Points, in no order, along strands that fork, close into loops and pass close to each other.
Two points are linked if the straight distance between their rows is under 50.9. Some points are linked to none.
k580: [ 12   2   7  -5  -6  21  11 -10  -1  -7  18 -18  17  11   5 -19   5   5
  -9  33  16]
k793: [ 20  29   6  25  -6  11  -5   1   7 -13  21   3   8 -25  14   3   0   0
  11  -5  15]
k29: [ 14  30 -30  20  -9 -24  -1  25  31  -2   4  -9  -3   6  10  -8  12  17
   2  -1 -21]
k833: [  2  -1   7   1  -5 -21   3  18 -20   0 -20  21  15   5 -25  12   4   3
  19  30  20]
k533: [ -4  13  28  13  15  18 -20  -2 -10 -11  15  12   1   3 -33  -6  -1   3
  37  11  20]
k550: [  4  11  27   9  13  -4 -20   7 -10 -10   1  16   8  -6 -22  14  -6   4
  47  19   7]
k394: [-25  12  27   7  14  15 -10  -5   5  -9   7   6  24   4 -41 -11  -4   4
  13   6  15]
k103: [ 20  14  10  12   9 -10 -24  -4  -7 -14  -6  19  20 -16   5  25  11 -10
  29  -7   0]
k461: [  5  -5  10 -17  -4  -1  15  -1 -14  -2   2   0 -31  -1  -4 -15 -15 -30
  24  -1  13]
k945: [ 25  14  -9   8 -18  -7  -4   2  23  12   3 -13  20  -2  19  14  24   2
 -23   9   2]
k400: [-20  18  -1   2  -4  -1  10   4   6  -5 -15  25  31  10 -11  14 -12  19
 -18   8   7]
k972: [-11  -3 -13 -23 -12  -2   0   6  21  10  -9   5   5   3  -3  12  -4  19
 -16  12  -8]
k832: [-12 -11   6 -10  -8 -11  -6  17 -13  16 -18  19  15   7 -29  23  -5  15
  -3  24   4]
k281: [ 28   7   8  12  -1 -10  -6 -24 -23 -14 -10  -6  13  11  -1   0  31 -34
  21  14  17]
k195: [-12  12   4   1  -8   3  25 -11 -14 -17   3   5  17   3  -7 -18 -14  11
  -9  17  20]
k40: [ 15   5  10 -15 -10 -15   0   8  16 -13  -8   1 -14  -5   8  -4   3 -13
  23  12   1]
k586: [  1  -6  20   8  24  13 -22  -7  -9  11  13 -13  13   6 -11  19   7   0
  -9   9 -13]
k600: [  1   3   7   5  -2   2   7   8 -15   4   6   6 -23  -4  -7   2  -2  -8
  10  -9  20]
k961: [ 12  -2   5   2   5   6   1 -17 -11  11  -2  -8  -2  12   3  -4  18 -34
  -3   1   6]
k276: [ -4 -18   1   7  18  -5 -31 -11  -1   4 -10 -15 -11 -10  15   1   8  29
  -2  -7 -45]
k828: [ 15  16  -3   3  -4  12   2 -10   9  11   4  -8   7  18   4   6   9 -39
 -10 -20   6]
k348: [  1 -19  10  -8  22   8 -11 -11 -16  11 -12   3 -20   6   1   3  -5 -24
   7 -23  -4]
k958: [  7  -4   5  -7  -7  -8   8 -23 -25 -18 -16   4  24   8   2  -9  16   9
  -3  30  15]
k913: [  4  -3 -12  -1 -17  -7  17   1  18  -1  11 -21  -7  -4  18 -19  20  17
  -5  16   5]
k222: [ -8 -17   7  10   2 -13   2  -3 -25   1  -1   5 -12  -6   1   6  19   8
  -1 -15   9]
k119: [ -8  -3   2  -2  14 -11 -14  13   7  -3 -35  22 -26  -2  -3  -4 -17 -25
  16 -30 -14]
k203: [ -3 -24   7  -9  -1 -17 -23  -8   0   8  -6 -18  -7 -11   2   9   2  32
  -9  11 -44]
k231: [-15  21  -3  11 -12  -1   2  28  27  -6   9   9 -17  -5   7   2 -21   6
   6 -15   6]
k984: [ -6   6  -1  -7 -18  -2  13   1  18  -9  20 -12  -4 -12  19 -19 -16  17
  -9   7   0]
k33: [ -2  -7  -5 -26  -7  -6  13  20  -3  19 -19  13  -8   0  -7   2  -6   2
  13  24   9]
k867: [ 25   6   8  23  18   7 -33 -16 -11  -9 -12  23  15 -22  10  16  10  -6
  10 -29 -13]
k531: [ -7  -1  11 -27  11 -13 -13   3  26  -7  -8   8 -33  -1   3  -2 -34   7
  32   6 -20]
k456: [-16  -7 -28  -5 -20   4  17   0   4   7  -9   2  -6   6  -5 -16  -7 -21
 -20 -16  17]
k552: [ -9  -3 -10  11  17  24  22 -26   1  -7  12 -12  21   3   9 -17 -24 -34
  -9 -31 -13]
k788: [  3  13   7 -13  -1  -7   0  -1  34  -7   3 -15 -31  -1  12  -8 -19  14
  29   8 -23]
k710: [  4  -7   0  -1  -6   2  -4   6  10  45   3 -13  -4   2   0  21  19   5
 -29  -5  -9]
k997: [ 17  27  14  32 -13  11   4   8  -4   5  34   0  -1 -16   0  16   1   6
   9  -4  34]
k893: [ -3  -3 -25 -14 -20  16  23   2   3  10   2  -8   2   6   1 -14   3  -1
 -26   2  11]
k267: [  7 -19  12 -20  -7  14  18  -9 -13  12  17  -5 -38   9  -7 -20 -10 -16
  11  12  13]
k6: [  9  -5  -5  21  19   8 -30 -20  -3   3 -17  13   7 -17   9  14  12 -11
 -13 -43 -23]
k763: [-19 -31  -7  -2  15  -7  -7 -14 -14   7 -11  -9   2   1   6   7  11  13
 -30  -7 -22]
k849: [-13  -6 -15 -22 -13  11  30  11 -12  21  -6  12  -9   7 -20  -4  -2  -3
   4  23  29]
k627: [ -3   4 -11  17  14 -11 -25  21  10   3 -12  11 -28 -24   7   9  -4  15
   9 -24 -23]
k258: [-10  13 -18   0   2  16   8  -1  19  -9  12  -6  23   8   9 -17 -26 -27
 -18 -36   2]
k723: [  3  -1  -5  -6 -15 -15  22  19  -9 -25  10   3  -6  -8  -5 -19  -6  13
  19  22  16]
k392: [ -9 -28  16 -14   7  -9 -19  -7 -14  15  -8 -11  13  -3  -2  19   0  20
 -28  17 -28]
k725: [ -5  -1 -29  -8 -25  17  21  -4  -9   6 -13  -1   1   7   2 -18 -14 -41
  -1  -3  25]
k678: [ -3  -2  -9   7   3 -40  -7  29   1  -6 -14  14  -5  -2  -4   3  10  20
  17  -5 -15]
k947: [  3   0   5  12   7   8 -11  -9 -11  16   1  -3  23   5 -12  28  10   2
 -19 -10  -9]
k440: [  2  -7   2 -11  34  21   3 -24  -8  -5  -3   6  -4   9   3  -1 -16 -40
   3 -30 -19]
k747: [-14  20 -10   4 -18  -2   6  19  20 -13   1  18  15  -4   0   6 -19  16
  -8  -1  11]
k729: [ 11  15 -14   2  -8  17   6   0  28  11  15 -17  -4   3  19   5  -6 -28
 -26 -20   1]
k153: [ -6  -1  -7  10  17  19 -10  -5  11  20   7  -2   8   7   4  31   5  -7
 -32 -30 -12]
k181: [-15  16   7  -1  -1 -18   1  -1  -5 -24 -16  18  35  -3  -3  13  -2  32
  -6  17  -5]
k487: [ -7   2  26   8   8 -11   5  17 -21   1  -5  25  -1  -2 -31  12  -9   8
  32  11  15]
k625: [ -2  21 -25   1 -19  -6  -1  27  36   0   0  -3   6  -3  18  -4   5  21
 -13  12  -6]
k316: [ -4  14  -8  26   2 -11  -9  32  10  -6  -4  18 -21 -12   0   8  -5   1
  13 -26   0]
k59: [-14  11 -23 -16 -11   1   8  20  41   6  -7  -1  12   3   6  -1  -6  17
 -29  11 -22]
k163: [ 14   7  -5   4 -11  10  -1  -1  20  25  18 -12  16  12   9  25  11   8
 -27   2   2]
k542: [ 32   8   7  -7   0  -1  -5 -21  -8 -20  -3  -1   3   8   3 -11   2 -38
  24   9  13]
k846: [ 15   4   8   7   1 -20   1 -19 -22 -10  -9   7  16   2  -6   4  23  -7
  11  20  10]
k292: [  1 -14   7   8   0  20   9 -19 -19  -4  35 -25 -11  -8  15  -8  11   9
 -16  -1   6]
k69: [ -5  -3  11   1   4  29   4  -9 -11 -15  34 -16   0 -15  13 -11 -20   7
  -6  -7   0]
k477: [ 16 -24   8  -2  -5   3  -1 -23 -27  19   3 -24  -9  14   0  -5  35 -20
  -5  10  10]
k727: [-12   6   4 -10   2   8  16 -23 -19 -20 -15  11  36  13 -16 -11  -2   3
  -6  26   7]
k468: [  1 -13 -11   3 -12 -10  -2  -1   5  25  -4 -10 -11  -3   8   3  13  -7
 -16 -13  -1]
k176: [  0  -6  -5  -5  15  19  14 -28  -7 -14   5  -9  -7  12  12  -9 -14 -34
  -4 -24  -2]
k293: [  7   9   8 -16 -13   9  10   4  26  -9  22 -13 -21  -9  19 -10 -19  26
   9  19  -6]
k589: [ -8 -15   4   4  25  -4 -21  -4 -19  -8 -32  14 -16  -4   4   9  -4 -15
  16 -24 -10]
k769: [-11  -6   3 -13  16 -11  -2   9   6  -3 -21   8 -36  -1   4  -4 -16  -1
  28  -7 -15]
k211: [ -2 -14  -2   5 -13  17  22  -5  -9  15  31 -23  -7   5  11 -14   1  22
 -37   6   9]
k300: [-29  -4   2 -11   0   6  12   3 -18  -5  -9  18 -13   9 -24 -11 -30 -10
   9 -25  11]
k643: [-11 -13  -5 -18 -16 -14  -4   6  -1  21 -26  17   4   5 -13  15   1   4
  -2   9  -1]
k536: [ 21   7  11  -9   9  -2 -11 -10  10 -24 -14   3  -6   2  13  -2   3 -28
  29   0  -5]
k13: [-23 -23  14   2  26  27 -23  -6   8  11  14 -16  24  18 -29  12   3  -2
   1  17 -11]
k836: [-17 -21  -8  12   8 -20   1   3 -26   0 -12   2  -2   0   7  -8  23  20
 -22 -11 -16]
k265: [ -3   1  -1   4  21 -10 -27  -4   4 -14  -3  -1  -8  -5  21  -5   8   9
   6  -9 -43]
k454: [ 30  29  11  14   2  -4 -12 -12   6 -34   5  14  14 -17  16   9   5  -5
  28   2   8]
k304: [ 21  -8   0  -9 -16   6  11  -9   4   4  13 -17  -2   0  18  -3  15  -4
  -1  24  14]
k909: [ 20  17 -23  17 -17 -32  -4   8  30   2  -4 -21  14  -2  21  -2  33   6
  -4   4 -13]
k985: [-18   1   6  -1 -11  -6  19   7 -22 -31   3   7   0  -7   4 -31 -22  15
  11   9  22]
k162: [ -8  17 -25   6 -11   5   1   1  27  -3   6  -4   1   4  14  -8  -9 -17
 -27 -29  -5]
k412: [  0 -10   1  19  13 -35 -25  30  -3   8 -17   2 -20 -17  -6  10   3  30
  14 -19 -27]
k924: [-11  -3 -24 -11 -19  12  30   9 -14  17  -2  -3  12   6 -11 -11   8   3
 -19  24  28]
k210: [ 12  -4 -11  -7 -16 -36  13  24   0 -14  -2   9   1 -10 -10 -12   9  19
  20  15  26]
k125: [ 14   3 -17   2  -8 -40   7  39   0 -10  -5  11  -4  -3 -12  -9  17  27
  15   3   1]
k437: [ -3 -21   1 -16  -3  23  18   0  -7  28  17 -19 -17   6  -8  -4 -10   5
 -28  15   3]
k2: [  1  -2  -9  16  20   6  -9 -17   7   5   0   1  13   2  15  17  10 -17
 -27 -46 -23]
k513: [-25 -11  27   0  22  25 -16  -9  -3   2  17  -3  29   9 -39   0   3  22
   1  10   4]
k799: [  0   1   7  -9  14  27  11 -10  -4  -9  20 -12  -2   5  -2  -8 -24 -13
   1  -2   2]
k278: [ -6 -25  10 -17  -3  15   7  -2  -5  32  15  -9 -34   6 -10  -5  -6   7
  -1  18   5]

A fork is a point with three links, a tip a point with one. Leave the first point through the second and follow the links. Name the first fork or tip that comes.
k461, k600 => k265
k589, k119 => k580
k643, k972 => k468
k40, k536 => k181
k181, k400 => k40
k513, k13 => k997
k580, k304 => k176
k454, k103 => k643

A piece is two or more points that can be reached from each other along the links. Count, over all rows, the pieces, the separate loops (a circle has one, a figure eight two, a Y none), the forks (points with three links) and the tips (points with one).
pieces => 3
loops => 0
forks => 2
tips => 8
